Each row is a point on a tangle of strands that fork and nearly touch. The rows are in no order.
Points whose rows are less than 71.1 apart are linked; no others are. Some points are linked to none.
Debop: [ 17  -1  17  39 -23   2 -18 -10  52  17 -40 -31  -6  16  -5  36 -19 -25
  43 -35]
sava: [ 14 -14   2  13  19  -4 -55   3  32  34  19 -34   3  21  21  35  38  20
 -35   2]
nuf: [-20 -24  12  18 -24  21 -59  24  29  -4 -14   7  35  -7 -18  15  42 -42
  11  -6]
fote: [ 25  12  24  33 -10 -14  -1  -4  19  39  -7 -20  32  -2  44  21  55  16
 -17 -60]
sok: [ -7  -6 -49 -73 -21  -7  21  -7  20  -5  25   3 -54   9   8   4 -13 -39
 -38   0]
zom: [  4  16  26  50  27  -4  -3 -23  22  50 -21 -26  28   6  21  25  49   9
  -2 -45]
togi: [ -9  16  22  39  20 -23  46   5 -58   8   6 -22  37 -13  -9 -29 -11  34
 -28  -5]
besa: [-32  21  15 -19  10  21   7 -17  38 -27 -24   0  25 -20  12   0  30 -25
  18  37]
Rosik: [  9  31   3  -1  -5 -15  38  -6  23  -2 -25 -12 -31  15  19 -17 -24  34
  31  21]
rul: [ 21   3   4  -3  16  -4 -33 -19  31  28  11 -31  -6  -2  30  27  14  26
 -21   6]
Dogi: [-12   6   7 -16  34   6  13 -31 -12 -22   3  16  -6   8 -27 -10 -37   8
  43  48]
Ker: [ 26  20  11  26  -1 -27  -2 -18   5  40  -7 -12 -14  34  44  -4  -9  78
  20 -14]
tagav: [ 16  17   6   4  40 -36  67  -5 -18 -26  20  -9 -29   5  -9 -27 -24  13
  15  54]
vog: [ 25  -7 -40 -13 -82  -7  -8  30  29   1  -9  -9 -32  -1   9  13  12 -17
 -27 -59]
Deg: [  1 -39 -18 -25   1  13 -29 -18 -26  27  32   7 -40  25 -18   7 -54  -8
  18  14]
surum: [-24 -31 -12   3  20   7  14  -4 -49 -34  12  30  -4  22 -68 -28 -40 -18
  54 -11]
fet: [-12 -17 -17 -39  27   9  -1  -1 -15 -15  28  64 -32   3   2 -18  -8   3
  10  43]
Zonil: [  0  13  -8 -25  26 -33  62 -12   4 -39  29  -8 -34  16 -22 -28 -17 -11
  12  46]
fefip: [-49  36  29  19  17  13  31  32 -33 -21   0 -13  59 -45   9 -39  33  10
 -52  -2]
ses: [-13  31  21  50  35  -8  37 -16 -32  28 -16 -30  55 -10   8 -21  -8  35
 -14 -13]
Ginum: [-24 -26  11  30  22  10 -62  -4  -1  26   0  26  23   1   7  27  27  23
   1  18]
Gimi: [ 15  28   1   6 -41 -17  -8   1  35  17 -23 -14 -27  28  39  19   1  43
   2  -9]
vukon: [ 23   9  19   7  -3  -6  -8   3  -6  21  15 -18  42 -25  36  19  47  15
 -42 -42]
dobav: [-26 -27  11  43  29  14 -46   9  -4  15 -36  42  12 -10   1  20   1  14
  28  23]
zub: [ 21 -21 -23  12 -15  -7 -31 -10   9  42   3 -22 -57  26   7  25 -44   1
  -7  -3]
Vavud: [  7  25 -22 -27 -11 -31  53  -2  22 -26  -2  -2 -67  34   0 -20 -42  14
  15  13]
gupun: [ -6  -7  -9 -55  26   5   9   1 -24 -23  48  46 -21  11   7 -26   4  18
 -19  52]
nosa: [-55  15  25   5  18  27 -15  -8  23 -15 -43  14  50 -33  15   7  42 -10
  17  25]
Sabed: [ 20  17   2  -5 -28  -6  -5   6  64   2 -21 -29   8 -12  36  20  37 -11
 -12 -11]
leb: [ -6 -13  -2   0 -12  12 -22   8 -47  -2   2  54  43 -23 -10 -16  23  10
 -19 -16]
Zuluf: [ 10  12   0 -24 -38  10   9   5  64 -14 -27 -27  -4 -22  12  22  19 -30
   1  -1]
tir: [ -4 -16 -23 -42 -11  14 -19 -11  17  -3  24   1 -32   1 -17  -1 -22 -32
   2  16]
veme: [  8  -3   4  -2 -22  11 -15  12 -33  -7   8  24  66 -29  12  -5  46   2
 -41 -32]
Rar: [-16  -6 -10 -25  18   9   7  -6 -18 -29  11  37 -12  -2 -25 -19 -12   2
  20  40]
mazaf: [ 27 -20  -7  12 -13 -12 -47   4  12  49  13 -28 -24  36  17  26 -23  13
 -21  -5]
gib: [-40  15  15   3  40  10  21   4 -22 -25 -19  24  39 -29  13 -20  21  28
 -14  43]
bizif: [  0  56  26  12   3 -16  53  39 -16 -27  -7 -29  34 -37  30 -29  40  -8
 -36  -7]
taku: [ 15 -13 -38   4 -68   0 -20  29  22  14 -21 -25 -45  13  -7  28 -13 -35
 -13 -51]
veko: [ 12  36  12   5 -16 -13  18  -6  43  13 -35 -25 -18   8  38   9   3  25
  26   3]
Fulos: [ 38 -12   5  20  17 -15 -11 -31 -28  41  17  -5  11  14   1   5 -36  38
  11  -2]
Bogo: [-22  16  17   0  21  -1  38  -2 -35 -24  -3   6  30 -17 -10 -29   8   1
  -8  38]
tuked: [  7 -24 -18   0  30  10 -24  16 -44  11  14  82  -4 -24  20 -10   1  23
  -9  15]
vami: [ 14  10  12  13 -10  -7 -21   7  66  20 -10 -44   3   1  44  36  50   5
 -29 -16]
dezip: [-27  34  23  53  35   3  17 -35  14  39 -34 -25  48  -5  31   9  30  13
  -5 -36]
Dafor: [ 27 -31  -2  21 -13   6 -57  -2  -1  51  25 -18  -2  23  -8  30  -7   3
  -9 -10]
rabof: [-12 -32 -19   2 -20  19 -26  25 -34  -8  -5  68   8 -12 -27  -8  -4 -26
  24 -20]
ruza: [ 10  -4 -38 -20 -40  -2  39  14  34 -25 -10 -11 -43   5 -17  -1 -19 -30
  16 -41]
fafi: [ -3   8   4 -28  14  12 -10 -11   3 -12  17   2  20 -25  26   3  28  10
 -18  33]
dig: [ 16   1 -42 -38 -38 -12  10   2  20   7  11  -7 -54  10  20   8 -15 -10
 -40 -10]
Sil: [ -8  -2 -19 -51  26 -24  44  -4  13 -51  48  12 -34  21 -22 -35 -15 -21
  -1  47]
nesa: [ 21 -18  13  27   7   2 -34 -17 -10  42  11 -12  23  10  -1  22 -15  12
  12 -10]
kesam: [ -6  -9  -7  -3  31   8  -7  22 -50  -6  13  71  15 -25  12 -15  17  41
 -30  25]
mor: [  3 -28 -11  19  27   9 -42  12 -26  18 -10  66   0 -14  12  10  -7  15
  17  19]
nivim: [  5  19  24  25  26 -31  59  23 -65  -8  23 -14  19 -16  -1 -26   5  31
 -39  16]
tebiv: [ 11   4 -32 -42  -7 -11  32 -21  29  -5  -5 -12 -64  22  -2   3 -48  -7
  -2  15]
giva: [ -2 -42  -7  13 -30  19 -56  17 -37  11   6  49  14  -1 -28   6  -7 -23
  29 -29]
Tedop: [ 13  18  16 -12 -11   3   6  12 -21  -2   4  -8  58 -42  23  -4  47   7
 -46 -42]
lukur: [-38  57  27  27  24 -13  58  31 -29 -27   0 -31  41 -50  20 -26  40  -2
 -49  13]
Tefet: [  6  15  12   3   8 -28  57  28 -60 -30  39   1  16 -20 -14 -26  27   3
 -37  15]
delo: [ 34   5 -23 -22 -36 -19  22  11   2   4  11   0 -35  11  14  -6  -9  17
 -17 -22]
neka: [ 21  13   0 -19   8   1   0 -19  24   7   4 -16  -8 -16  33  15   8  25
 -16  22]
ruv: [ -7  -2 -14 -52  19 -18  33   6 -11 -42  53  33 -13   6  -9 -30  12  -9
 -13  40]
nebe: [ 17  -7  -4   9  -5   6  21 -11  17 -15 -26 -21 -22   9 -34  -9 -57 -16
  61 -24]
fid: [ -4 -15 -19   0 -11  20   0 -19  27 -23 -21 -30 -48  11 -32  20 -59 -45
  49 -27]
Pudo: [-61  24  20   4  34  24  13   8   5 -32 -43  32  36 -34  15 -17  33  12
   2  37]
kigo: [ 36  14  10  25  25 -20  11 -23 -18  38   3 -18  -1  12  27   3 -23  66
  13  -1]
sinos: [ -6  -2  33  56  10   2 -21 -20  16  50 -20 -19  52  13   3  26  18  -7
  14 -40]
loka: [ 17   2 -40 -23 -74  -2  20  31  21 -22 -17  -2 -33   0 -14   2   1 -18
   4 -65]
Vova: [  9 -36   3  25 -26  18 -62  16 -24  23   7  25  39   2 -21  13  11 -19
   4 -34]
Lebav: [  1   6  34  46  -2   1  -5 -15  33  29 -32 -24  33   7  -2  26   3 -28
  35 -33]
pano: [-15 -25  18  21 -13  20 -73  23  48   7 -19 -17  21  24 -22  24  20 -41
  11 -14]
fisa: [-15   2   9   4   1 -16  29  36 -71 -40  22  40  30 -23 -20 -32  29  10
 -43  16]
Gipu: [-15 -15  -5  -2 -18  13   5  18 -31 -30  -4  44  26 -17 -43 -22   6 -26
  23 -13]
duvub: [ -7 -22  22  30  -6  17 -49   8   6  14  -4  11  46  -5 -12  22  42 -19
  -1 -20]
zosu: [ -2 -39 -23  -9  12  15 -12  -6 -43  -8  20  34 -13  20 -45 -19 -49 -13
  47 -18]
mut: [  6  35   3  -9 -15 -30  54   4   9 -25  -6 -16 -59  41  -3 -33 -34  41
  36  22]
nogi: [  5  28  16   5   1  -5  39   3  -6 -17 -18 -11  40 -30   8 -22  28  -7
 -20  -7]
rok: [ -6 -44 -11  -4   1  25 -36 -15 -30  14  22  20 -40  21 -35  -6 -58 -16
  38 -13]
kime: [  1 -18  -9  10  12  -1  35  -5 -35 -33   6  -5   0  12 -67 -25 -43 -26
  49 -14]
tamet: [ 11 -27 -20  12 -40   5 -41  12  24  12 -19 -31 -37  21 -17  31 -30 -39
   2 -30]
pak: [-41  38  28  39  51   0  24 -29  -6  27 -26 -28  44  -3  19  -9   9  25
  -1 -15]
zeved: [ -3  11   8 -22  46   2   3 -39  -7  -1   7  -3 -10   4   6  -2 -22  29
  18  57]
seza: [ 26   5 -18  -2 -54 -16  -8   5  14  22  -8  -4 -39  23  23  13 -11  31
 -12 -20]
lazir: [-14  30   7 -34 -11  21  10 -14  61 -27 -19 -19   7 -35  10   3  28 -40
   6  26]
potog: [ -5 -26  10  14  37   9 -68   2  14  35  17  -6  16  24  12  26  42  31
 -14  22]
mig: [  9  -8   0  12  20   0  34 -21 -15 -27 -15  -8 -16  14 -57 -11 -67 -23
  68 -16]
Vamu: [ 28  18  15  15 -31 -15  25   9   7   8 -16 -11  21 -11  22  -9  13  12
   7 -35]
Dures: [-15 -22 -37 -60 -15   7  -8 -10   3   6  37   4 -56  14  -5   1 -22 -34
 -32  16]
lela: [-12   6   9 -26 -17  18   8  12 -18 -37   1  30  41 -30  -7 -17  43 -18
 -13   3]
gov: [ 12  20   8 -29  -6   9  10   3   0 -23   4   3  38 -32   8  -6  29  -4
 -19  11]
sanir: [ 33  25   7   9  21 -39  56  -3  -6 -16   9 -15 -44  25  -9 -31 -38  24
  30  33]
viti: [-23 -12 -40 -54   4   5  13 -21  26  -5  -4 -16 -75  30  -7  14 -56 -41
  -2  19]
kapi: [ -2 -28   8  23 -16  21 -65   9  41  15 -15 -40 -12  28 -16  32 -18 -44
  10 -11]
nutid: [ 23 -11  11  22 -13  -5 -42  11  35  29  10 -30  11  10  14  32  47  -1
 -35 -25]
vagog: [-13 -22  -3  -8 -15  23 -32 -11  27 -13 -18 -17 -26   5 -32  19 -37 -47
  37   4]
vol: [-13   7  12  -8  20   2  13  23 -69 -27  18  46  32 -27   0 -26  26  44
 -52  10]
sodi: [-18   2  -1  -9 -17   1  28  28 -35 -60   3  39  32 -21 -36 -30  29 -29
  -8  -1]
tik: [  4 -39 -24  -8  -9  11 -38  -8 -13  42  18 -27 -59  36 -12  18 -62 -23
 -12   7]
Kagu: [-14 -13  -8 -26  -6  18 -18 -11  17 -20   5   6 -11  -5 -26   5 -17 -40
  31  13]
Vuz: [  3  15   1 -26  38   3  -1 -42  21   8   7 -23  -7  -5  31  13  -8  36
  -1  47]

A fork is a point with three links. Follow the links from the first point to the second and name the forks in between, in order.
gov, Bogo: neka, sava
Vova, Bogo: gov, neka, sava
Pudo, Vuz: sava, neka
giva, neka: gov
mut, pano: neka, gov
Zonil, sava: neka
tir, Vavud: mut
fote, lela: zom, sava, neka, gov

Follow the links from the first point to the second, and from the first to the third. Name the last point that the two ways share.
ruv, vami, lukur: neka
zeved, pak, besa: sava
Vavud, tuked, bizif: neka
seza, viti, Gipu: mut
viti, vagog, Ginum: mut
dobav, tebiv, lazir: sava

A fork is a point with three links, a tip a point with one. Leave the first point through the second and follow the links. Name the first fork or tip that comes.
kapi, pano: gov
nuf, pano: ruza
rok, Deg: Ker
Vuz, zeved: mut
kesam, vol: zom
sava, nutid: Bogo
pak, ses: sava
tagav, Zonil: neka
